Each row is a point on a tangle of strands that fork, close into loops and nearly touch. The rows are in no order.
(in the rows, 128 means zero)
Two points are linked if the straight distance between their rows is under 92.1. Some points are linked to none.
Z_973: [138 134 101  95 175 128 135 135 120 126 127 125 101 154 109 197 124 141
 125  89 161 112 117 139 120 145 122]
Z_393: [119 129 125 160 135 137  99 182 112 138 105 143 141 138 155 108 129 153
 133 127 115 149 143 133 177 137 156]
Z_742: [ 99 105  90 144 161 125 111 104  95 158 148 107 146 140 152 119 121 125
 128 154 165  75 131 144 103 135 107]
Z_84: [137 110 135 105  84 146 142 138 114 102 132 127 132 121 134 118 139 160
 127 108 105 179 159  92 119 110 129]
Z_73: [ 72 206  97  96 119  83 100 110 116 149 108  76  89 136 129  85 105 135
  89 134 126 110 183  66 155 129 103]
Z_226: [140 139 183 142  95 150 172  99 178 100 146 176 124 111  75 142 141 116
 146  97  93 194  85 157 112 108 122]
Z_11: [143 184 153  87 147  95 150  39 162 103 156 157 118 141  50 166 128  62
 121 128 140 103  42 159 122 153 120]
Z_816: [118 206 170 113 121 105 153  55 166 103 144 175 134 122  48 131 150  81
 127  96 100 173  71 153 133 144 110]
Z_564: [123 151 146 138 108 122 128 129 141 127 124 154 145 145 119 113 143 147
 131 109  97 179 144 121 151 139 144]
Z_290: [ 58 178 102 154 126 104  79 129 119 161 118  59 113 134 158  57 104 112
 103 153 139  78 172  74 156 113 107]
Z_770: [157 129 102 110 183  97 108  83 119 135 147 113 121 142 137 169 115 109
 101 108 161  37 105 120 120 129 106]
Z_166: [169 147 149  85 161 149 136 160 141 105 142 165 142 137 119 235 133 120
 150  33 129 111 105  98 154 149 125]
Z_128: [135 195 171  97 129 104 160  44 165  92 154 174 134 134  42 150 134  70
 137 118 123 141  59 154 120 149 117]
Z_708: [145  61 152 159 181 151 170 169 152 141 104 129  60 106 102 168 137 138
 162 136 158 134  92 193  94 107 128]
Z_680: [123 151 131 126  96 127 113 127 121 122 134 140 150 146 144 105 128 134
 124 113  97 139 157  76 143 140 131]
Z_403: [ 92 118  76 122 176 128 110 110  87 164 147  71 125 129 145 128 111 134
 100 128 166  58 149 104 107 127  93]
Z_13: [157 105 145 145 153 159 134 209 143 122  91 148 120 110 133 151 133 161
 149  95 112 158 125 121 173 126 159]
Z_802: [125 121  98 149 132 128 100 116 102 141 142  98 155 126 177 118 120 110
 120 155 159  46 125 120 116 129 108]
Z_862: [169  76 193 142  94 154 198 130 161 102 120 158 106  92  98 135 138 105
 174 160 107 186  98 163  68  85 140]
Z_353: [150 179 131  88 125  71 115  65 140 121 136 124 133 143 124 132 127 102
  99 124 117  90 119  94 141 146 119]
Z_583: [112 127  77  92 120 129 141 129  89 116 119  82 103 121 125 127 122 167
 107 139 155 145 170 118 113 137 116]
Z_91: [170  78 195 152 133 164 200 163 162 106 111 158  86  79 101 158 152 100
 200 151 115 159  80 171  90 103 144]
Z_121: [149  85 163 191 161 149 144 179 168 149  82 155 106 125 120 115 138 146
 172 146 128 140  96 196 140 119 143]
Z_998: [148 111 158 174 117 143 104 158 141 131 148 186 184 137 164 119 126  97
 170 143 105 105 115 150 154 145 146]
Z_626: [153 116 130 165 153 125  83 130 124 141 143 147 170 137 189 132 116  87
 135 139 139  34 100 128 147 134 130]
Z_363: [ 67 161  88 144 103 126 109 144 102 142 117  56 124 124 156  74 108 137
 102 157 147 103 177  89 142 119 107]
Z_701: [ 94 169 131 138 136  77 133  51 169 155 112 140 112 154  77  86 146 116
 134 153 128 162 107 203 116 138 122]
Z_505: [153  78 186 133  74 144 187 107 155 108 139 153 118 114  94  99 138 113
 155 176 116 189 109 183  78  94 141]
Z_728: [ 84 123  41 104 162 146 139 154  78 128 133  54  78 107 114 165 118 168
  78  97 169 120 181  93 130 120 102]
Z_373: [103 142  74  59 115 121 150 102  87 106 129  65  94 121 118 141 118 156
  87 142 165 131 175 106  85 141  99]
Z_346: [ 98 145 136 157 177  83 124  76 166 175 134 149 111 154  77 100 143 118
 142 134 141 145 107 217 116 120 126]
Z_475: [145  56 143 167 137 147 141 177 130 138 100 124 126 107 140 100 123 150
 144 193 134 150 121 186  97 108 153]
Z_153: [122 160 127 121 135  95 122  76 144 137 131 148 144 158 117 120 130  98
 123 143 127 112 113 153 131 146 119]
Z_941: [ 92 133  93 122  95 132 126 145  94 127 120  77 128 122 150  87 125 155
 113 152 138 141 180 109 136 136 124]
Z_242: [ 79 164 107 146 153  83  64 113 126 173 122  92 119 144 159  77 112 110
 109 137 128  76 156  84 159 123 116]
Z_48: [ 99 192 101  98 116  88 107  89 117 132 118  83 112 134 138  92 112 140
  90 146 135  89 166  79 134 133 100]
Z_602: [ 93 182  99 102 134 105 112 139 110 135 104  91  91 137 125 110 120 164
  91 101 120 156 179  88 171 143 131]
Z_268: [ 71 202  94  91 141  96  92 134 114 141 100  84  78 144 115 121 112 146
  84 103 123 125 179  59 174 134 119]
Z_950: [ 90 115  63 102 171 147 125 127  77 146 140  70 103 121 133 158 110 150
  96 112 181  87 154 110 108 136  95]
Z_341: [155  96 169 176 131 147 144 162 165 136 113 162 120 116 119 128 145 124
 170 154 125 139 105 203 132 131 141]
Z_845: [161  95 127 159 178 128  90 124 121 148 161 149 168 134 186 159 109  79
 133 145 156   9  82 149 132 130 122]
Z_656: [121  59 115 185 142 157 119 174 105 147 130 132 147 116 174 105 127 146
 152 187 141 120 128 189 111 115 138]
Z_619: [ 99 151 121 127 111  86 153  43 156 141 131 131 126 166  97  79 134 119
 122 180 139 153 124 201  99 135 121]
Z_199: [108 140 129 147  84 131 107 139 106 132 130 121 163 134 167  77 120 124
 132 140 106 119 165  84 137 137 132]
Z_479: [146 139 138 159 130 102  82 116 124 147 136 152 178 132 183 108 123  86
 125 138 110  49 119 102 161 134 139]
Z_685: [169 172 147  58 121 104 159  54 142  95 147 134 128 144  76 188 126  99
 101  80 124 113  94  97 114 151 107]
Z_830: [126  93 127 116  40 153 130 138 105 103 143 111 137 109 156 112 121 155
 129 125 100 191 175  76  88  81 126]
Z_922: [152  70 164 150  80 158 125 158 133 110 147 163 162 117 164 121 123 134
 151 115  90 172 133 114 115  92 136]
Z_559: [126 155 138 126 103 101 116  72 138 132 138 146 163 152 133  88 131 109
 119 160 108 113 137 119 131 146 121]
Z_133: [142  73 117 156 172 135 109 117 100 153 164 130 168 136 171 152 110  92
 131 148 166  18  91 158  96 133 111]
Z_805: [114 142 132 104  78 102 169  44 143 117 135 125 140 152 103  84 134 117
 119 183 129 157 129 171  86 150 115]
Z_251: [149 137 148 151 128 128  93 137 135 140 141 179 185 145 169 120 128  89
 141 120  98  92 113 107 167 145 143]
Z_442: [132 168 100  38 117  97 175  43 125  99 129 102  98 156  81 157 128 136
  98 118 163 128 127 130  76 156  96]
Z_687: [188  68 185 144 136 162 171 192 150 118 111 144 104  86 119 167 142 130
 179 146 126 154  97 164  96 108 147]
Z_823: [132 163 144  88  80 108 160  36 149 107 149 145 148 145 105 104 128 111
 107 138 105 148 133 106  99 141 108]
Z_582: [142  95  98 156 157 139 103 112  97 156 163  89 164 113 180 140 105 103
 110 146 174   8 102 131 104 123 105]
Z_441: [113 101  91 132  68 163 122 179  75 116 137  66 159  85 171 108 126 129
 127 148 132 134 169  74 107 115 131]
Z_522: [125  86 116 149 237 133  92 161 116 184 156 149 138 138 144 188 118 108
 152  85 175  53 105 141 140 134 126]
Z_789: [ 88 132 105 169 117 128  99 139  99 142 120 112 149 147 172  66 116 127
 126 167 134 109 154 125 145 136 127]
Z_349: [160  80 115 105  87 165 131 180  72 110 160 111 170  96 169 163 124 121
 149 135 139 121 132 104  80 120 129]
Z_254: [114 144 115 121 176  87 116  72 148 158 134 140 124 166 100 143 123 105
 139 124 145  99  98 177 113 139 118]
Z_747: [115  82  63 124 150 166 131 208  83 115 104  73  97  91 144 151 125 166
  89 117 144 148 162 101 157 111 141]
Z_224: [136  97 139 158 112 141 124 166 126 126 122 147 158 130 153 101 130 153
 149 154 110 150 136 146 137 134 152]
Z_462: [154  92 170 191 135 151 121 178 160 134 131 193 149 129 151 137 137 109
 182 155 114 124 106 188 156 140 154]
Z_892: [123 148  84  40 111 111 173  81 104 102 134  77  96 136 101 159 124 156
  96 132 170 126 151 124  73 149 101]
Z_773: [105 140  93 144  87 165 103 182  91 123 128  77 162 102 173  97 117 125
 123 146 135  96 166  70 135 132 125]
Z_552: [167  54 171 166 165 157 177 199 150 135  96 137  79  92 123 169 136 124
 175 172 143 137  89 182  86 111 140]
Z_437: [144 170 129  83 152  95 162  58 156 112 142 141 113 155  67 173 123  84
 121 116 147 101  74 165 110 154 114]
Z_269: [122 113 126 149 114 123 123 131 127 134 126 137 152 143 144  91 136 136
 140 160 123 140 137 172 123 140 138]
Z_234: [143  97 153 141 103 158 118 184 120 111 136 157 158 121 156 141 129 146
 150  94  95 156 139  97 145 122 150]
Z_980: [131 163 157 125  88 100 109  60 153 128 153 173 166 143 132  96 130  97
 109 125  79 129 119  84 141 135 120]
Z_911: [121 103 111 117  55 163 117 155  85 107 140  94 149  99 158 106 117 148
 126 124 116 162 184  59 105  94 132]
Z_620: [129 184 123 103 161 101 159 109 155 124  82 123  81 117  61 141 153 163
 119  74 131 180 104 170 141 121 143]
Z_406: [110 156 121 144  84 148  96 155 103 128 126  88 161 123 171  85 116 122
 121 134 121  86 171  45 151 132 129]
Z_56: [ 98 148 104 120 112 130 124 148 113 118  99  88  91 129 130  96 131 172
 100 121 121 169 177  93 158 128 134]
Z_839: [147  69 133 124  77 163 132 163  98 109 157 126 165 103 167 123 120 136
 147 139 113 158 148 113  96 113 140]
Z_453: [119 160 126  83  69 104 163  50 137 105 140 122 143 150 114  89 130 128
 107 165 129 145 150 128  81 148 108]
Z_546: [153 130 173 130 109 134 176 122 168 100 116 162 119 108  82 121 143 134
 149 117 106 193 107 165 121 114 137]
Z_152: [166  58 169 165 112 150 152 178 150 125 107 155 136 105 134 113 131 131
 165 177 112 166 119 180 107 112 151]
Z_958: [150 181 132  53 124  99 168  40 148  93 143 125 119 144  67 163 139 105
 106 115 141 118 106 126  95 154 108]
Z_746: [161 103 158 132 119 153 131 173 144 117 131 168 149 127 132 164 139 145
 155  89 109 155 117 127 150 131 146]
Z_232: [117  82 116 189 163 147 100 166 108 168 133 145 145 138 163 112 126 139
 154 154 152 108 126 192 134 123 139]
Z_604: [151  90 150 158 182 165 134 224 163 136  65 150 101 100 128 157 137 167
 160 113 132 147 107 143 163 117 151]
Z_185: [104 146 112 166 171 135  72 202 113 155  97 138 116 146 170 113 126 146
 124 108 120 132 150 109 211 123 162]
Z_431: [ 97 137 108 142 122 111 106 114 119 145 121 123 145 148 156  90 128 141
 132 157 135 115 145 146 126 138 130]
Z_180: [115 104 135 180 194 128 103 177 144 175 108 152 111 130 133 140 127 158
 155 109 141 132 121 173 173 120 146]
Z_895: [177  66 139 105 146 157 181 191 128 112  93 116  91  86 104 171 130 148
 138 139 137 178 122 136  88 103 150]
Z_108: [146  78  91 109 101 170 125 200  67 107 138  92 145  84 166 167 120 135
 126 118 137 135 152  83 115 120 138]
Z_766: [155 102 164 139  93 133 172 120 160 114 124 153 127 121 103 101 143 132
 147 153 109 180 118 181 112 116 148]
Z_888: [ 65 164 110 168 148 107  53 148 118 173 109 108 124 152 167  69 119 112
 122 139 126 104 161  96 180 121 146]
Z_67: [117  62  85 150 174 166 122 208 106 132  94  99  95 104 141 138 114 175
 112 129 142 152 139 133 151 101 143]
Z_470: [120 164 188 134  80 145 162  60 175  96 157 180 133 116  59 118 145 110
 136 104  93 202  78 152 115 111 107]
Z_69: [148  99 122 122 106 169 121 197  91 106 135 121 137 109 156 149 122 158
 136  98 112 153 154  83 138 114 151]
Z_474: [137 167 161 130 120 115 134 122 159 130 120 170 143 141 105 139 148 125
 136  93  95 174 115 131 167 147 146]
Z_97: [166 186 122  72 155  64 101  68 148 114 140 125 113 137 105 175 133 103
  90  89 119  74 102  89 151 148 118]
Z_64: [181 168 133  61 136 104 135  69 135  97 156 143 126 135 105 198 125 105
  98  74 118  81 112  68 130 145 119]
Z_509: [122  90 109 163 176 156 108 192 123 149 106 127 109 127 139 141 128 169
 131 114 147 137 126 154 160 122 146]
Z_566: [114 186 106  89 132  75  97  80 122 143 114 107 106 147 127 120 125 128
  96 127 129  89 144  87 136 140 115]
Z_317: [132 181 163 118 120 108 138  94 165 113 136 172 135 133  76 136 156 112
 127  79  92 184  94 129 150 140 124]
Z_385: [161 119 125  67 117 140 161 147 113  90 134 126 113 124 105 184 134 151
 128  86 144 154 136 115 114 140 134]
Z_786: [106 139 133 135 181 100 127  75 159 163 145 159 103 162  68 141 136  91
 152 119 149 109  86 211 105 134 123]
Z_186: [136  94 157 195 206 156 126 196 172 167  77 157  88 112 122 146 140 157
 162 119 136 139  97 175 166 112 150]
Z_693: [125 134 140 120  66 149 116 133 122 110 133 136 144 139 147 125 131 153
 126  88  88 158 155  61 124 114 123]
Z_283: [ 70 157 119 171 169 111  61 167 119 166 105 124 103 156 162  65 133 131
 115 118 113 140 155 113 201 126 158]
Z_780: [134 174 163  93  89 111 142  35 160 102 163 165 147 147  77 135 132  96
 101 101  94 147  92  95 119 140  97]
Z_538: [106  92  48  98 133 155 144 180  74 112 128  58  89  85 134 160 123 167
  84 130 159 143 174 108 123 106 126]
Z_313: [141 166 164 110  89 116 104  41 163 104 160 173 154 145 118 137 128  97
  90  97  73 135  94  69 143 126 103]
Z_300: [141 106 127 123 112 140 138 161 116 111 116 121 122 121 126 114 137 165
 128 130 123 163 148 133 131 124 151]

A piece is two or more points that can be reached from each other along the links. Count, over all rows, the pieces, the separate loops (a circle has one, a figure eight two, a Y none), the forks (points with three links) and the tips (points with one).
pieces | 4
loops | 7
forks | 9
tips | 3

A fork is a point with three links, a tip a point with one. Leave the first point through the second and follow the links. Name the first fork or tip that comes.
Z_728; Z_538 | Z_186
Z_268; Z_73 | Z_958
Z_509; Z_67 | Z_341
Z_91; Z_862 | Z_470
Z_290; Z_242 | Z_224

Name the points in between on the shortest way along the links from the first point to the second, in order.
Z_602; Z_789 | Z_56, Z_941, Z_363, Z_290, Z_242, Z_888, Z_283, Z_185, Z_393, Z_224, Z_269, Z_431
Z_998; Z_67 | Z_462, Z_341, Z_121, Z_186, Z_180, Z_509
Z_185; Z_128 | Z_393, Z_224, Z_300, Z_84, Z_693, Z_680, Z_564, Z_474, Z_317, Z_816
Z_780; Z_346 | Z_823, Z_453, Z_805, Z_619, Z_701
Z_582; Z_234 | Z_133, Z_845, Z_626, Z_479, Z_251, Z_998, Z_462, Z_341, Z_121, Z_186, Z_604, Z_13, Z_746
